A landscape with many valleys, sampled at points; each row gives a point and its height.
From any point a ball rolls to the lowest of the 6 points nearest to it. It stops when none of these is lower. Distance is the straight distance between rows; heights are no part of it.
teso: [102 126 131 137  72 142  88  84  96 112  80 120 169 134 131 114  83 117
 102 122 112  76 120 134  93 159 115  84 137]  h=58.0
Zal: [150 167 140 135 176 115 187 159 179 132 200 121 115 168 151 158 148 119
 144 162  91 163 131 144 174 118  98 130 130]  h=10.1
sama: [117 189 124 140 113 129 138 131 137 116 137 103 154 152 138 122 120 105
 125 152  77 115 130 152 143 146  80 110 140]  h=26.9
rog: [171 148 167 109 213  94 158 158 195 162 152 153 142 156 157 139 179 125
 158 139  92 209 132  99 178 104 165 137 101]  h=4.8
rofa: [152 154 128 131 165 114 179 169 184 156 170 131 113 152 142 158 164 115
 169 152  81 187 116 139 176 115 136 135 123]  h=12.5
Kez: [148 122 178 118 214 113 147 152 164 152 165 151 124 141 129 148 155 115
 151 154 134 212 154 116 174  96 165 144 116]  h=4.4
Seb: [140 131 112 186  51 158  71  81  79  98  79 140 177 119 157  97  85 142
 110 127 128  38  99 100  97 202 145  86 116]  h=45.8
zavuz: [115 144 121 127  85 111 110 109 106 114  92 115 166 153 132 114 119 122
 108 126  83  83 126 148 110 127  94  95 150]  h=52.9
Dulor: [110  71 101 155  94 149  77 131  83 119  82 141 107 105 117 141 115 152
 121  85 175  90 123 131  85 109 142 145 159]  h=18.5
loru: [147 137 102 101 160  95 152 157 168 162 125 146 140 140 135 120 177 133
 157 134  78 173 125 104 150 114 145 145 124]  h=8.6
des: [126 138  66 117 122 107 147 151 132 149  89 143 136 115 137 120 154 166
 141 116 101 127 115  98 107 116 158 156 126]  h=19.7
Vep: [160  90 167  96 197  81 109 141  92 144  94 186 115 141 100 142 175 117
 139 117 136 200 142 127 138  84 129 145 116]  h=16.6
Bive: [130 200 164 121  78 154 114  70 124 145 139  90 188 167 139  95  80  67
  91 139 102  87 131 130 119 160  94  70 114]  h=54.4
nekog: [137 118  85 186 105 168 130 106  92  91 161 108 118  58 144 108  81 156
 107 148 194  74  92 105 110 209 142 126 122]  h=39.3
mis: [110 114  86 147  75 146  92 123 102 109 100 146 134 107 112 122 117 158
 123 106 142  77  90 113  91 131 158 131 152]  h=35.0
Goti: [120 194 131 140  89 137 139 105 151 127 140  86 170 151 156 103  99  91
 121 164  85 100 129 136 132 154  75  78 121]  h=7.7
vazi: [114  99 140 169  70 189  65  72  71 101 111 109 147 103 136  99  56 112
  93 129 179  48  98 109  97 181 132  95 153]  h=33.9
Ded: [128 186  75 152 114 116 173 134 143 127 174  88 134 119 147 124 139 143
 165 178  84 123 103 136 154 174 105 112 111]  h=26.7
razu: [151 135 111 115 159  76 154 154 154 147 130 161 140 157 134 120 170 135
 151 127  59 164 125 138 137 106 130 142 122]  h=7.5
dotib: [134 120 127 105 175 127 152 139 176 156 158 108 111  78 134 122 141 160
 141 136 160 176 147  70 161 148 162 161  92]  h=6.3
dega: [151 159 130 107 186 115 190 152 196 154 212  99 102 112 137 140 167 141
 162 158 119 178 153  93 176 156 153 143  97]  h=4.2
meko: [ 76  76 206 110 112 157 112 120  96 126 121 105 139 170 115 136  64  68
 122 117 172 111 164 172 117  93  96  99 136]  h=26.0
Dipus: [129  94 106 117 162 142 133 137 144 144 134 123  93  79 134 111 129 123
 128 128 171 147 129 114 126 113 159 168 132]  h=6.6
berev: [ 97 194 181 101  76 108 109 103 120 145 124 134 184 202 119 102 108  67
 107 108  53  99 133 156 121 124  94  86 132]  h=5.1
Fovum: [151 122 120 184  63 191  78  65  77  87 115 124 171 115 153 105  56 108
 102 137 163  43  97  99 106 206 143 104 110]  h=34.3
zul: [173 138 164  98 178  70 148 162 177 158 127 161 144 161 138 141 194 127
 171 137  77 201 116 123 156  91 149 137 113]  h=6.2
vup: [138 129  97 126 126 117 126 139 132 104 127 115 130 118 124 124 108 137
 106 145 134 128 138 146 121 130 110 130 151]  h=19.8
fov: [119  87 125  96 157  98 111 139 127 168  88 168 105 113 117 132 160 143
 135  95 168 166 119 119 121  95 142 173 129]  h=9.1
bige: [187 150 180 134 186 109 160 177 158 146 173 156 100 216 166 150 166 110
 175 152  91 204 102 145 186 120 148 147 124]  h=10.6
pip: [126 122 124 127 159 176 110 132 154 172  85 135 117  59 146 120 139 147
 131  73 190 132 105  57 121 158 213 221 125]  h=12.7
fum: [121  85 136 186  54 181  69  94  59 106 112 160 154 120 157 129  76 116
  98  81 176  26  95 105  82 168 162 105 161]  h=33.2
Lok: [142 129  72 129 133 116 140 139 160 154 107 123 125  80 129  97 155 178
 124 127 125 110 115  77 131 143 186 145 133]  h=36.2
nubir: [110 131 196 102 133 111 116 139 106 119 122 129 146 210 123 143 127  93
 114 137  94 140 146 177 134  95  91 105 154]  h=21.8
ren: [ 98 108 195  94 127 106  82 118  85 122 102 168 148 195  74 144 164 124
 124  86  91 141 152 169  91  79  79 112 107]  h=25.7
luda: [137 110 111 127 154 147 131 145 149 162 126 121  97  65 147 125 134 147
 124  98 191 140 130  81 122 127 180 179 126]  h=7.3
nitom: [102 148 120 145  93 165 117  91 124  93 136  86 136 102 129 112  82 102
 108 168 144  90 133 149 115 171  97  88 137]  h=33.0
Ridit: [141 120  86 118 147 129 156 118 170 147 134  98 101  80 134 125 130 149
 124 138 163 140 124  87 149 143 150 161 126]  h=0.2
basak: [140 123 128 112 175 151 171 109 142 137 202  98  76  62 105 139 116 160
 130 155 198 150 163 104 135 169 163 158 103]  h=5.6
Bugi: [122 193 108 136  72 108 118 100 128 119 116 101 182 138 151  97 110 120
 124 141  54  93 103 145 117 167  94  78 127]  h=47.7
rimo: [ 90  81 144 144  73 164  60  95  68 114 113 117 143 126 100 137  84 112
  88  67 176  72 130 132  74 111 132  96 151]  h=30.8
Tof: [ 92 130 172 126 104 144 106 104 116 119 129 102 158 157 110 118  97  75
  99 133 124 102 145 152 122 124  82 104 142]  h=24.5
murib: [104 149 105 112  80  92 114 136 121 109  89 142 153 147 124 129 147 162
 133 114  45 101 130 134  96 125 109 116 130]  h=52.5
sadut: [128 112  80 161 110 148 134 123 113 109 125  99 112  84 131 114  95 147
 107 141 178  92 112 121 118 162 151 142 146]  h=35.7
mizu: [131 123 132  87 174 126 153 145 175 171 133 126 119  78 132 122 153 142
 132 137 145 165 151 100 152 123 181 158 107]  h=7.8
metob: [139 129 144 119 202 113 153 154 175 162 143 148 109  97 135 124 162 125
 154 138 142 207 142  72 158 123 161 160 108]  h=5.3
sol: [120 136 166 102 137  95 108 148 114 130 112 171 146 202 112 132 187 128
 138 104  46 148 124 171 112  84  87 123 121]  h=17.5
pamo: [138 104 157 103 176  90 136 149 132 120 111 170 121 178 120 137 157 107
 150 131 112 181 139 169 145  79 106 117 134]  h=10.3
ponir: [ 86 129 220 105 102  93  82 109  99 118 113 174 168 220  99 135 185 106
 135  79  72 127 157 178  90  79 106  99 102]  h=24.7
tuli: [113  81 142 113 151 131 132 136 117 126 134 144  93 104 137 133 106 117
 119 131 162 153 136 148 135  89 116 150 127]  h=8.8
seden: [146 115 158 101 212 117 160 140 163 137 183 136  91 129 136 158 137 126
 153 169 165 201 170 139 155 121 149 157  99]  h=4.6
pufed: [114 145  86 140  66 117  95 124 106 100  85 148 147 134 111 116 146 171
 117  91  89  69 114 116  79 142 125 117 131]  h=58.1
boror: [ 95 145 131 107  92 106 100 108 106 107  94 139 155 165 116 125 155 130
 121 106  78  99 133 153  88 118  84  90 137]  h=44.6
dobo: [133 130  79 159 111 138 139 113 136 107 122 114 131  95 140 106  84 156
 123 140 157  96 115 135 148 160 133 124 136]  h=46.0
Tatuf: [109 104 185  91 121  99 100 130 103 118  97 144 157 177 106 142 128 105
 112 106  84 132 150 158 117  80  79 111 134]  h=27.1
Zipim: [106 113 110 124  66 127  87  99  90 104  97 142 152 135 109 120 112 143
 108  87 119  84 124 121  87 129 120 110 149]  h=40.7
kon: [131  97  73 138 131 171 141 110 125 131 134 116  91  69 130 114 105 149
 118 136 204 120 125 103 129 167 162 162 124]  h=34.5
Nel: [165 187 156 156 166 119 173 165 178 149 244 119  80 169 145 174 158 134
 180 162 103 191 138 123 184 144 135 117  88]  h=10.8
sefod: [103 137 139 128  94 130 119 118 129 107 131  98 152 135 131 113  94  98
 107 135 109 104 137 152 134 136  85  97 137]  h=34.0
gar: [104 187 209 105  98 115 121 113 117 125 130 130 178 248 131 116 118  65
 122  96  55 123 144 164 135 104 103 110 120]  h=9.3
boto: [115 135  96 159  64 142  79 106  88 100  82 150 154 126 131 108 108 144
 104 119 120  48 105 112  94 155 144  89 145]  h=58.2
nelom: [140  71 139  94 184 115 125 124 127 182 106 162 110 104 113 140 149 129
 126  98 160 185 135  92 124  86 166 172 127]  h=6.9
Tebat: [125 174  76 131  97 104 159 146 150 129 115 108 147 113 146  97 129 145
 142 160  66 123 107 141 132 144 113 116 142]  h=35.5
gon: [146 100 149  91 193 102 145 146 146 153 121 143 109 132 123 143 157 118
 149 138 145 186 137 124 164  78 146 137 133]  h=5.7
kinul: [120  56 160 109 138 114  94 132  62 132  94 158 118 142 101 142 161 120
 123  81 165 142 133 142  95  71 111 143 138]  h=31.0
sute: [135  67 123 116 123 134 109 123 111 141  98 152  97 100 116 123 116 135
 126 111 174 137 132 123 110  91 135 160 144]  h=10.9
rulo: [134 143  80 109 125  77 149 147 158 135 112 138 133 111 130 116 164 148
 128 125  73 141 118 118 121 121 123 133 133]  h=11.6
Sig: [133 125  57 174 114 179 137 116 123 106 143 112 116  72 128 117 107 174
 127 122 189  97  89  90 117 176 194 169 136]  h=37.7
mokud: [129  85  97 154 107 156  93 125 111 134  84 159 102  96 127 132 133 169
 138  79 173  93  90 105  99 120 182 170 147]  h=18.0
Meba: [142 121 150 112 204 143 162 125 138 143 186 107  70  97 109 148 126 124
 132 159 165 190 174 108 144 134 144 153 110]  h=4.7
Vib: [149 158  90 123 141 114 174 144 173 155 136 108 130  93 133 116 162 157
 144 130  78 151 112  86 145 122 146 131 120]  h=12.9
lugam: [140 157 107 142 144 112 184 140 153 122 192  86 119 130 134 133 120 127
 137 171 127 155 135 144 150 135  82 108 121]  h=22.0
tono: [127  98  78 143 110 134 116 122 119 124 111 138 114  93 125 116 108 154
 122 109 161  97  92 103 116 105 152 151 139]  h=7.6
dukoz: [133 165 113 140 121 117 171 140 153  95 187  73 123 134 145 127 107 126
 126 161  97 122 132 151 140 149  78  97 128]  h=27.0
sosu: [117 121 133 124 172 125 160 157 146 126 159 115 111 115 127 128 119 117
 134 144 146 153 161 152 152 129 107 141 132]  h=6.4
Pera: [118 126  89 185  76 160  89 109  76  94  85 139 132 101 142 119  98 157
 114 121 148  59  89 123  97 177 148 109 143]  h=42.7
pagos: [137 146  93 125 165 126 165 136 182 151 150  99 107  93 140 122 152 152
 147 147 130 154 131  90 137 139 160 158 114]  h=15.5
kof: [ 92 104 166 101  88 122  78 118  92 116  91 123 153 145  82 131 135 110
 107  90 112  99 147 143  82  94  93 115 138]  h=38.2
fiv: [146 163  66 153  97 111 157 118 138 116 123  99 143  91 150 120 112 143
 133 163  88  99 110 137 127 174 110 104 117]  h=41.8
dezu: [ 90  68 192 102  85 141  71 107  61 108 113 139 144 151  78 145 131 126
  99  51 142  90 134 140  86  61 100  92 129]  h=34.8
misiz: [100 116 148 139  91 148 121  95 103 108 144  95 142 127 117 133  64  76
  95 133 150 103 149 152 121 134  90  97 145]  h=18.4
rugor: [144 186  89 114 164 109 186 151 187 157 179 100 122 111 131 130 164 142
 170 140 106 156 145 100 166 152 146 130 111]  h=10.7
funa: [132  70 102 141 115 126  68 125  89 145  90 153 115 107 117 142 132 159
 126  61 175 122 105 126  89  81 155 148 150]  h=18.7
puzaf: [144 154  55 156 105 143 162 106 143 116 118  92 135  96 135 114 123 158
 141 178 116  86 110 120 125 167 116 116 111]  h=56.8
Guda: [138 125  73 105 124 127 123 143 137 140  82 152 122 103 121 126 146 170
 118 113 139 120 121 103 119 103 171 159 122]  h=25.0
feze: [106 171  99 132  47 126  82 104  99  93  82 144 186 135 125 105 132 156
 119 114  63  78 118 123  75 147 125  96 126]  h=62.0
zoga: [104 129 152 104  93 117 102 105 121 117 112 116 145 145 112 124 103 113
  96 120 116 101 128 148 112 113  98 103 136]  h=40.2
difu: [145 100 172 121 195 121 159 155 133 147 156 141 104 146 111 159 143 109
 133 164 150 208 141 154 172 101 124 141 134]  h=5.2
Fas: [138 130 132  96 173 132 129 135 164 162  85 127 127  70 141 115 146 150
 134 104 141 173 132  56 134 133 186 159 115]  h=13.1
fazu: [108  90 149 102 105 119  94 116 105 107  80 140 133 135 101 140 113 122
  99 104 126 120 142 166 107  90  96 105 135]  h=28.8
linit: [140 134  65 144 113 141 156 122 150 123 139  85 102  60 129 109 119 154
 120 152 161 103 119 105 125 180 163 151 122]  h=25.3
zanov: [122 127  98 117 170 142 146 140 178 154 114  88 112  69 150 102 147 161
 145 121 147 149 134  51 146 181 205 174 103]  h=28.5
kegaf: [147 162 196 143 126 117 142 154 138 123 169 140 122 233 155 151 137  89
 135 137  54 145 131 175 166 111  95 120 142]  h=8.9
fipig: [117 146 157 119 139 107 145 137 130 118 124 150 121 172 122 138 142  98
 132 148  92 135 139 185 150 102  93 113 150]  h=14.6
Litof: [140 176 112 151 130 103 176 149 168 119 200  90 111 142 146 139 136 128
 157 156  86 150 127 149 151 150  95 102 126]  h=15.6
tar: [140  80 147 104 184 140 140 133 146 161 154 120  97 110 110 142 137 108
 130 135 193 179 147 120 155 102 150 154 112]  h=5.4
Pize: [122 161  82 129 146 145 182 109 155 125 184  78 106  50 128 141 145 174
 137 156 145 110 132  77 142 199 160 158  97]  h=36.1
lif: [142 190 106 160  70 152  99  72 138 131 111 102 203 119 162  94  88 113
 105 154  67  83  90 116 110 206 108  68  83]  h=62.7
Sebe: [108  60 149 110 105 121  80 123  84 123 109 139 133 135  90 136 105 111
  98  82 157 105 137 165  97  72 105 120 147]  h=28.7
dade: [142 132 101 119 152 108 189 142 179 136 153 108 112 113 134 132 143 145
 159 161 111 144 146 127 151 142 136 140 119]  h=13.5
kufoz: [141 125  92 112 156 105 154 145 149 148 116 147 118 125 138 124 162 149
 137 134 115 147 122 121 133 107 139 139 132]  h=13.3
sok: [137 180  90 148 159 114 212 185 196 167 220  92 109 137 151 143 164 135
 188 161  79 157 114 107 160 150 126 127  99]  h=16.3
nub: [149 105 205  92 216 115 110 131 125 185 101 185 135 105 133 123 167  95
 139 134 168 228 143  73 178  97 163 140 101]  h=6.7
Gumig: [124 118  96 165  70 156 111 115 100 100 105 129 124 102 149 119  77 140
 105 127 152  78 105 127 119 168 111 118 159]  h=35.3
vidod: [143  57 165 117 176 125 106 139  91 149  99 169 106 123 109 142 153  98
 134 110 176 191 136 134 139  62 135 149 132]  h=11.8
luso: [104  70 180 109 106 148  80 113  64 125 108 111 122 135  96 132  87  98
 101  82 169  99 145 157  97  87  98  96 160]  h=26.2
Doviv: [143 133 108 100 165  85 140 150 157 155  96 160 143 122 130 114 174 146
 145 118  98 173 133 101 128 105 143 151 117]  h=9.5
bis: [110 116  98 174  53 171  73 113  76  98  94 159 136 108 133 139  98 144
 102  91 168  39  92 118  79 137 173 131 167]  h=32.0
magu: [119 101 108 111 124 101  95 135  94 115  92 149 115 133 123 120 140 132
 120  95 130 114 137 137 110  93 111 131 130]  h=27.4
meduz: [ 99 172 110 121  48 105  87 118 106 108  68 139 176 153 124 115 139 142
 111 113  57  69 132 139  92 133 104  82 132]  h=57.2
nir: [128 150  77 142  89 123 136 133 124 119 111 113 145 113 135 122 121 145
 109 156 104  94 125 130 129 149  99 118 131]  h=44.8
galim: [ 81 115 180 103  85 157  86  88  96 129 107 101 166 157 100 135  90  73
  93 112 161  81 148 142  97  97 104  87 131]  h=36.9
patip: [143 191  80 159 135 134 192 133 167 148 194  74 106  76 123 142 145 155
 159 166 118 126 119 114 145 178 107 118 106]  h=41.4
zat: [120  75 153 103 140 102  99 133 102 137 100 182 130 144 116 148 171 125
 134 108 144 163 134 152 100  62 122 132 116]  h=21.4
bivub: [108  73 183  94 130 120  89 124  87 124  88 146 147 174  84 142 141 110
 109  92 137 119 159 157 110  76  88 102 132]  h=31.9
lumi: [129 121 140 126 175 150 128 132 159 172 115 120 102  63 153 118 149 131
 139 101 158 166 139  58 143 138 202 184 100]  h=8.2
Nul: [ 74  88 143 117  72 134  40  96  74 111  96 138 146 135  88 137 116 120
  98  46 139  79 135 145  59  89 114  94 137]  h=33.4
Puvev: [146 168 105 110 159 136 199 137 173 141 219  73 111  85 115 150 145 162
 151 168 143 149 134  97 157 174 139 135  97]  h=16.9
fopu: [ 98 102 112 141  90 144  98 114  91 107 107 129 125 107 122 132 111 141
 109 109 147  91 129 138 110 132 112 114 140]  h=26.5
roki: [155 135 185 135 177 116 151 158 147 118 163 153 103 198 147 157 129  84
 146 143  91 170 133 177 168 100 106 136 138]  h=6.8
Vun: [139 125  71 157 110 149 143 120 130 131 117 116 111  77 136 112 122 164
 135 125 168 102  89  93 140 148 197 156 146]  h=35.2
gur: [133 114 141 105 190 159 165 120 163 159 153 104  90  61 132 121 142 142
 118 121 183 157 158  83 138 141 173 173 111]  h=6.1
rabor: [130 115  90 168  94 171 123 111 116 102 133  87 107  87 155  99  81 140
 128 140 180  93 123 118 125 173 121 119 127]  h=37.6
purub: [140 174  85 123 133 101 182 158 185 157 156 112 135 134 148 127 164 132
 176 160  83 150 117 104 149 123 121 136 123]  h=14.1
rofo: [109 135  97 163  38 139  79 108  69  94  74 160 158 141 116 118 120 170
 111  93 109  42 105 135  74 168 151 102 124]  h=53.1
Begak: [137 147 158 126 169 112 158 158 155 116 165 120 110 160 125 142 122 107
 139 167 116 165 149 176 171 117  97 133 134]  h=6.5
mapan: [ 97 167 174 110  80 133 107  94 113 131 104 113 169 180 127 107  95  82
 100 120 102  91 146 138 118 128 108  82 129]  h=34.4
Zif: [139 165  66 133 149 128 206 143 191 146 173  93 120  70 139 137 144 161
 163 155 112 132 114  86 157 181 155 132 113]  h=27.9
Tiba: [137  98 113 102 133 104 127 128 130 141 100 135 117 101 108 124 148 135
 126 125 132 148 128 123 118  94 135 146 123]  h=16.2
vif: [162 145 165 120 190  86 134 148 141 148 127 192 144 185 132 144 190 119
 159 129  86 197 115 143 156  89 141 131 122]  h=7.2
Fekil: [100 121 102 139  59 145  47  98  80  97  87 159 142 136 102 127 138 159
 105  84 127  54 100 128  69 124 139 118 145]  h=43.0
nud: [129 133  62 135 126 120 137 133 146 127  97 123 134  93 130 104 140 150
 129 141 111 112 116 106 115 141 139 128 139]  h=36.6
namud: [ 91 136 220  89 102 135 106 109 117 127 120 134 173 213 105 129 107  75
 111 111  97 116 147 165 129  80  92  86 139]  h=23.6
kezu: [135 146  73 164 100 140 170 109 130 101 165  89 115  77 122 119 124 172
 134 170 144 102 112 119 120 214 136 117  98]  h=52.1
Kiga: [126 140 173 134 173 130 164 144 149 115 184 110  98 171 125 153 118 101
 129 158 131 161 160 188 161 135  87 132 127]  h=7.9
Liret: [111 130 119 147 159 178 154 126 167 150 133  90 103  39 132 123 139 159
 123 101 180 128 109  39 133 194 206 209 106]  h=20.5
Rabeg: [111  56 119 129 107 151  90 134  86 134 118 143  87 111 108 142 114 118
 122 104 177 113 128 133 106  74 119 146 143]  h=13.2
donu: [108 161 137 118  46 126 103  87 114 120  83 113 187 159 129  97 103 113
  97 131  78  70 122 119 103 152 106  77 121]  h=61.1
gami: [128 172 146 148 118 115 158 128 144 113 172  92 120 172 137 146 104  94
 142 158  94 136 144 163 163 140  74 109 133]  h=19.6
rufi: [168 158 179 149 166 122 158 169 177 122 213 132  96 220 157 164 150 113
 176 143  95 183 117 172 191 126 125 129 136]  h=11.2
tepek: [175 142 177  91 218  86 142 152 146 154 126 196 138 167 130 135 190 111
 160 148 104 234 119 127 176  98 159 145 107]  h=5.9
gedit: [176 156 190 139 204 131 153 168 167 132 229 142  72 196 150 178 161 120
 172 158 105 208 128 150 188 130 154 137 122]  h=9.4
zapav: [140 132 180 103 136  93 116 152 116 113 110 152 139 230 118 134 147  90
 119 109  84 137 146 187 130  90  76 110 138]  h=18.6
tosod: [120  99 113 191  67 186  83  84  66  89 127 122 136  82 153  99  44 119
 114 127 192  49  96  99 112 186 137 119 139]  h=33.7
miti: [130 189  89 141  85 141 124 105 119 112 125  98 169 132 147  98  88 134
 135 145  74  95 105 128 116 174  95  88 107]  h=51.6
Feto: [142 175 184 142 133 127 150 153 149  93 194 121 120 225 154 148 105  85
 150 135  91 144 152 174 159 116  88 114 130]  h=11.4
vepav: [110 168 163 125 107 120 131 136 127 124 135 121 158 177 144 119 108  79
 117 126  62 122 130 160 128 122  76 103 143]  h=16.1
Nipug: [126 118  70 172  77 175 116 130 101 121  96 162 122 104 120 121 114 164
 124  96 166  66  78 109 105 166 181 163 157]  h=26.3
Daguf: [130 133  65 126 101 116 125 136 116 130  86 156 137 104 117 115 159 169
 128 106 104 103 113 108 104 112 159 137 138]  h=33.1
Bezut: [121 190 195 134 106 125 130 131 143 123 153 120 140 242 148 122 115  80
 118 125  70 113 146 169 155 116 106  99 138]  h=3.8
zude: [125  78 129 126 114 150 100 132  94 112  95 127 104 102 114 127 120 127
 111 105 174 117 138 137 106 108 106 126 149]  h=17.0
gine: [143 127 181 112 148  77 118 140  93 116 107 182 139 217 102 147 179 129
 134 114  87 172 137 172 116  75  81 130 133]  h=14.7
zege: [151  95 171 107 201 142 157 144 139 141 175 133  86 106  98 161 127 116
 138 168 175 196 170 137 161 102 142 155 103]  h=4.9
mosaf: [149 171 150 126 143  99 159 172 149 129 144 146 124 190 136 148 149 106
 144 137  67 164 145 172 159 102 100 116 126]  h=9.2
gabo: [109 123 167 124 135 116 123 145 116 114 110 122 126 145 128 138 110  97
 111 126 133 146 136 154 117 109  96 108 145]  h=6.0
divi: [115  94 131 110 122 103 113 140 110 123 100 156 127 139 105 139 139 131
 113 104 147 134 130 141 100  90 115 141 140]  h=19.3
befup: [122  65 115 125 136 150 118 140 123 139 131 138  95  71 115 137 114 133
 115 109 199 133 125 109 114  98 158 171 147]  h=8.5
Med: [121 127 121 115 164 116 167 147 160 143 147 148 108 152 123 144 149 129
 136 144 128 166 138 134 160 103 119 149 136]  h=8.1
kap: [173 173 165 148 183 136 178 181 183 129 231 139  85 192 151 168 154 130
 177 148  88 199 130 141 189 141 132 125 123]  h=10.2
sive: [126 185 117 181  76 160 102  62 135 112 125  92 190 106 156  95  68 109
 125 166  89  81  92 112 116 198 101  79  95]  h=71.5
Biref: [121 112  91 167  69 162  65 114  72 105  82 180 139 119 116 150 128 173
 111  71 148  38  84 107  82 148 169 137 165]  h=34.9
dek: [119  84 147 124 162 142 154 128 119 109 173 118  83 113 106 139  83  96
 111 166 179 152 159 152 151 122 112 138 142]  h=8.3
Pefi: [135 155  79 150  79 123 125 128 121  99  86 120 156 108 162 109 111 168
 136 135  91  77 103 123 115 164 123 108 120]  h=54.6
gub: [127 154 100 147 112 124 162 125 150 106 160 102 112 115 136 115 120 121
 119 156 133 118 142 154 143 157  96 118 118]  h=35.8
dav: [128 191 118 142 105 135 148 112 143 109 163  71 157 128 138 117  99 117
 118 160 101  94 127 139 129 182  78  98 119]  h=45.9
mem: [133 104 102 198  71 177  82 108  77  83 112 161 143 107 142 129  75 142
 109 123 172  44  72 127  91 185 167 133 167]  h=33.3
dagir: [100  99 135 134  83 141  78 108  88 111  97 132 141 126 118 130 104 128
 103  94 165  81 127 137  91 114 106 117 152]  h=26.1
Suse: [131 145 111 117 180 136 183 142 167 164 183  85 108  84 125 137 142 157
 142 153 159 145 152 103 155 143 145 148  97]  h=8.0
feme: [114 153 178 131 121 128 138 119 140 107 143 103 149 179 136 127  94  80
 121 145 100 122 155 152 150 120  90  82 144]  h=22.2
libin: [121 108 103 114 110 109 101 131 103 115  80 152 118 120  98 131 159 163
 128  86 128 131 125 148 112 112 138 132 139]  h=33.8
Monum: [103 135 171 128 124 143 128 133 112 116 148 112 151 174 117 138  91  56
 107 147 142 128 164 165 147 106  83  96 141]  h=14.8
ribu: [106  83 155 114 115 122 109 140  85 133  95 144 119 137 116 138 131 110
 116 128 154 134 150 167 114  68  96 123 154]  h=17.3
Nef: [134 181 105 164  83 152 135  89 134  98 126  68 164 107 157 105  88 122
 126 171  93  77  96 132 112 196 103  88 100]  h=65.8
Zatov: [165 132 175 117 191  99 146 161 145 146 122 178 118 189 138 152 166 111
 147 156 104 198 131 165 172  91 124 125 125]  h=8.4
Nok: [201 149 190 114 206  81 146 166 152 156 140 192 121 202 158 138 202 111
 174 145  94 225 105 131 179  90 165 146 126]  h=7.4
goga: [142 166  99 116 169 100 184 168 196 165 131 115 141  86 148 114 180 145
 154 141  81 160 132  61 147 137 173 151 110]  h=16.5
zon: [132 130  51 139  91 131 126 117 116 113  87 124 124 107 143 118 113 163
 134 116 124  82  92 108 117 151 151 142 157]  h=45.7
gilub: [128 113  94 148 124 180 106 123 123 158 100 170 109  68 151 124 137 158
 145  78 194 107  87  66 109 141 248 218 151]  h=18.8
dap: [128  88 184 115 162 127 145 151 117 121 134 132 108 149 120 131 122 101
 131 132 148 145 155 167 146  85  85 122 136]  h=11.1
Kes: [143 100 118 120 172 128 149 136 158 149 161 115  93  92 126 128 127 133
 117 144 160 170 155 119 149 125 136 159 125]  h=5.5
Tumo: [146  97 167 104 210 131 140 128 140 160 141 139 104  89 132 143 142 120
 134 136 192 212 160 102 165 104 161 157  96]  h=5.0
zukon: [128  92 100 104 139 148 123 124 148 159  84 146 106  98 128 120 150 152
 126  92 176 134 120  86  99 110 185 186 131]  h=11.5
buza: [133 126  72 141 134 154 141 116 136 150 113 109 114  66 132 114 116 162
 125 122 163 125 110  55 137 174 200 195 122]  h=35.4
Luk: [137 139 114  99 181 103 168 151 173 169 151 129 129 127 145 132 171 124
 134 149 116 183 139 102 161 110 141 160 110]  h=7.0
Feget: [141  87 152  92 189 112 129 145 140 158 106 165 113 118 143 135 150 123
 138 132 160 207 141 109 151  96 153 156 113]  h=5.8
fopal: [114 121  84 110 104 114 124 121 126 113  97 124 136 105 123 114 120 149
 118 126 132 114 113 124 106 120 124 131 134]  h=0.6
tul: [151 150 171 127 190 124 179 166 169 124 230 125  97 157 140 159 145 124
 147 160 130 176 155 155 168 137 122 130 112]  h=8.7
Fef: [117  87 123 156  82 174  94 108  89  87 122 105 121 105 134 115  74 119
 102 148 176  66 118 126 102 146 117 115 139]  h=35.1
bifum: [119 112 163 130 125 151 119 124  94 114 126 106 133 138 114 130  79  78
 101 147 155 109 146 165 134 131  84 106 134]  h=14.0
vobak: [142 114 146 105 150  71 116 144 121 141 103 182 133 168 116 136 163 119
 150 122 105 168 122 164 135  75  93 146 129]  h=13.4
foga: [130 130  91 100 137  97 141 139 134 133 101 147 130 132 118 123 138 138
 126 128 104 126 120 147 118  99 109 132 142]  h=20.8
mone: [106 103 140 115  82 109  68  98  88 109  94 146 132 141  78 134 150 143
 111  87 114  90 133 141  70  98 120 100 119]  h=39.2
duzuf: [ 96 123 166  96  85 106  84 104 108  95  90 146 164 176  93 132 151 117
 107  95  76  96 154 162  85  94  94  99 135]  h=36.7
laz: [146 139  76 161 146 162 161 110 141 129 167  85 103  52 128 107 117 172
 136 135 189 125 117  83 129 198 173 162 104]  h=35.6
farir: [ 96  65 148 118 120 119  74 108  82 112  78 156 123 132  89 138 128 123
 123  64 144 121 124 148  79  78 106 126 128]  h=35.9
Lumo: [135  87 122 117 154 109 122 130 102 151 107 142 108 126 100 139 140 128
 140 117 149 153 137 131 125  84 120 149 141]  h=11.3
sot: [110  98 142 127 130 153 129 118 120 118 153  99 115 121 133 138  93 116
 107 153 154 109 153 153 128 140  91 124 138]  h=10.5
deme: [131 115  93 119 124 124 147 132 127 131 134  96  96  96 120 119 118 137
 125 140 156 126 146 133 129 131 131 140 130]  h=10.4
lonoz: [127 147  96 161  79 142 121  87 105 104 126  94 139  86 148 103  91 136
 120 163 131  71 122 131 124 191 118  98 129]  h=56.9
Lifa: [141 157  83 190  84 168 117 100 109  86 132  98 128  75 157 111  87 169
 117 171 157  75 109 124 119 210 115 108 111]  h=43.1
fodiv: [168 141 167  98 215 101 143 169 168 168 151 166 135 149 153 143 155 119
 149 153 121 219 132  99 180 109 157 136 107]  h=3.6
salis: [100  88 167 133 128 159 104 119  89 107 142 100 125 118 115 116  89 100
 105 133 178 110 158 154 119 118  89 106 139]  h=15.4

Where does a ball stop that starts at each point below?
duzuf | fodiv
Doviv | fodiv
Tiba | fodiv
pufed | Ridit
fiv | Ridit
Nul | Ridit
rimo | Ridit
mem | fopal

Call two points neighbours if one is among the 6 nearest of the other. Go from one point of each pair to the other, from neighbour to neighbour, staying as low as possible. Name the highest point that can't be avoided.
Goti, fopal | sama
Bezut, Ridit | kegaf
gabo, fodiv | dap
Ridit, fodiv | Kes
